Each row is a point on a landscape with many valleys, with its height.
A ball rolls from a point to the lowest of its 6 nearest points, and stops where none of them is lower. Distance is the straight distance between rows; heights are no part of it.
<157>: [-31.8 -10.9  -9.5 -61.8 -26.9  18.8  44.0  14.0]  (h 449)
<246>: [-27.0  -7.1 -13.7 -29.7 -39.6  35.4  45.9  -7.0]  (h 502)
<228>: [-24.6  -8.5  -8.0 -32.7 -15.1  30.5  44.5 -22.7]  (h 532)
<434>: [ 16.4   9.3   4.8  29.8  14.2 -12.7 -17.5 -13.9]  (h 213)
<528>: [-29.1  -5.1 -13.6 -25.2 -25.1  38.0  56.9 -33.5]  (h 543)
<446>: [ 32.3   5.1  17.2  20.6  30.1 -26.1 -25.7  16.1]  (h 285)
<384>: [ 18.2   8.4   7.9  45.0 -10.6 -17.5 -31.3  23.5]  (h 297)
<86>: [ 13.3   3.4   5.4  17.8   4.7 -11.9 -30.9  30.7]  (h 313)
<316>: [-12.0  -4.4 -12.2  -8.4 -20.2  18.8   8.2 -10.0]  (h 390)
<100>: [  5.1   3.4   3.5  -4.3  21.9 -13.6 -13.3  -8.8]  (h 379)
<225>: [ -5.5   1.3  -3.2 -29.7   7.5  -5.7 -12.4  10.6]  (h 566)
<144>: [ -0.8   0.7   0.4 -11.6  12.4  -0.4  -7.7   2.0]  (h 440)
<173>: [-18.5   0.8 -13.3  -1.3 -16.0  25.9  10.7 -30.7]  (h 437)
<49>: [-30.9 -12.4  -9.7 -55.9 -14.5  19.5  28.5  -0.3]  (h 557)
<532>: [ 35.7   6.6  11.6  67.5   7.6 -36.5 -25.3   8.9]  (h 248)
<199>: [ 10.6   5.8   2.2  14.3   3.9  -8.5 -26.3   5.3]  (h 292)
<174>: [ -6.5  -5.7  -0.7 -33.0   2.3  -6.1 -17.0  25.2]  (h 567)
<204>: [  5.0   0.6   5.5 -17.1  36.6 -12.9  -9.7 -17.5]  (h 477)
<537>: [-36.0 -11.7  -9.7 -58.0 -43.4  29.9  76.4  20.2]  (h 214)
<301>: [ -8.5  -2.1  -8.0 -37.7  17.7   9.8   8.9 -21.4]  (h 622)
<104>: [-25.6 -15.0  -3.3 -61.9 -11.0   9.7  18.5  14.1]  (h 147)
<428>: [ -2.4   2.0  -6.4  27.0 -27.4   9.8 -17.4  10.7]  (h 374)
<182>: [  3.2   6.9   2.2  37.1 -10.0  -2.3 -22.6  -0.3]  (h 314)
<76>: [  2.6   3.4  -3.7  -0.2   8.6   4.1  -8.2 -24.1]  (h 362)
<52>: [ 12.6   6.9   6.1   7.5  19.7 -12.5 -20.6   4.5]  (h 318)
<59>: [-20.8  -3.6  -8.8 -14.2 -34.4  28.2  30.1  -4.6]  (h 463)
<334>: [ 44.3   1.3  24.6  62.1  20.2 -44.0 -13.2  31.6]  (h 239)
<162>: [ 17.6   8.6  10.9  30.2  29.2 -24.1 -16.8 -23.4]  (h 234)
<276>: [-30.0 -14.2 -10.9 -44.2 -18.9  26.9  43.6  -6.6]  (h 537)
<393>: [  5.9   5.9   3.4  12.2  12.0  -8.2 -15.9 -15.2]  (h 293)
<317>: [ 38.2   4.4  17.7  45.6  34.6 -32.4 -17.1  -1.9]  (h 223)
<401>: [-17.3  -3.2 -13.8 -15.1 -22.9  28.0  28.7 -15.9]  (h 453)
<51>: [ 51.9  -2.4  23.5  63.2  36.6 -56.0  -9.0  17.9]  (h 146)
<254>: [-23.0  -3.2  -6.5 -26.2  -9.9  18.5  15.4  -5.9]  (h 468)
<85>: [ 33.9  10.3  13.8  53.4  22.6 -38.9 -20.4  -4.4]  (h 164)
<394>: [ -6.1   3.1 -10.8  10.6 -20.0  20.4  -3.9 -14.8]  (h 194)
<123>: [-18.0  -4.3  -7.5 -18.5 -23.3  23.1   9.3  17.8]  (h 444)
<471>: [-11.0  -3.4  -7.9 -15.3 -11.9   9.7  -9.3  19.8]  (h 454)
<32>: [-13.5   0.0  -6.0 -29.7  11.6  12.1   8.6 -14.9]  (h 572)
<397>: [ 11.5   2.4   4.5   5.9  15.8 -11.6 -27.5  29.7]  (h 330)
<198>: [ 21.0   9.7   1.6  53.7   5.8 -19.3 -27.0 -10.8]  (h 127)
<119>: [-13.5  -6.1  -3.8 -51.4  14.0   4.5   5.7  -4.8]  (h 658)
<387>: [ 36.4   6.4  15.9  33.2  43.8 -40.2 -12.4 -13.6]  (h 174)
<312>: [ 35.9   5.7  19.2  51.5  20.5 -34.3 -32.0  44.4]  (h 267)
<80>: [ 23.2  11.2  10.2  49.0   3.7 -16.5 -24.3 -24.4]  (h 257)
<147>: [-17.1   1.0  -6.7   1.0 -27.6  25.9  -9.0  15.5]  (h 415)
<205>: [-17.4  -5.6  -7.1 -22.3  -3.2  18.9  14.7 -18.9]  (h 476)
<345>: [-27.8  -5.8  -6.8 -32.7 -25.8  25.7  25.0   7.5]  (h 473)

Where does a ball stop that starts at each point below?
<246> | <394>
<100> | <198>
<228> | <394>
<144> | <198>
<52> | <198>
<254> | <394>
<204> | <198>
<205> | <394>
<276> | <104>
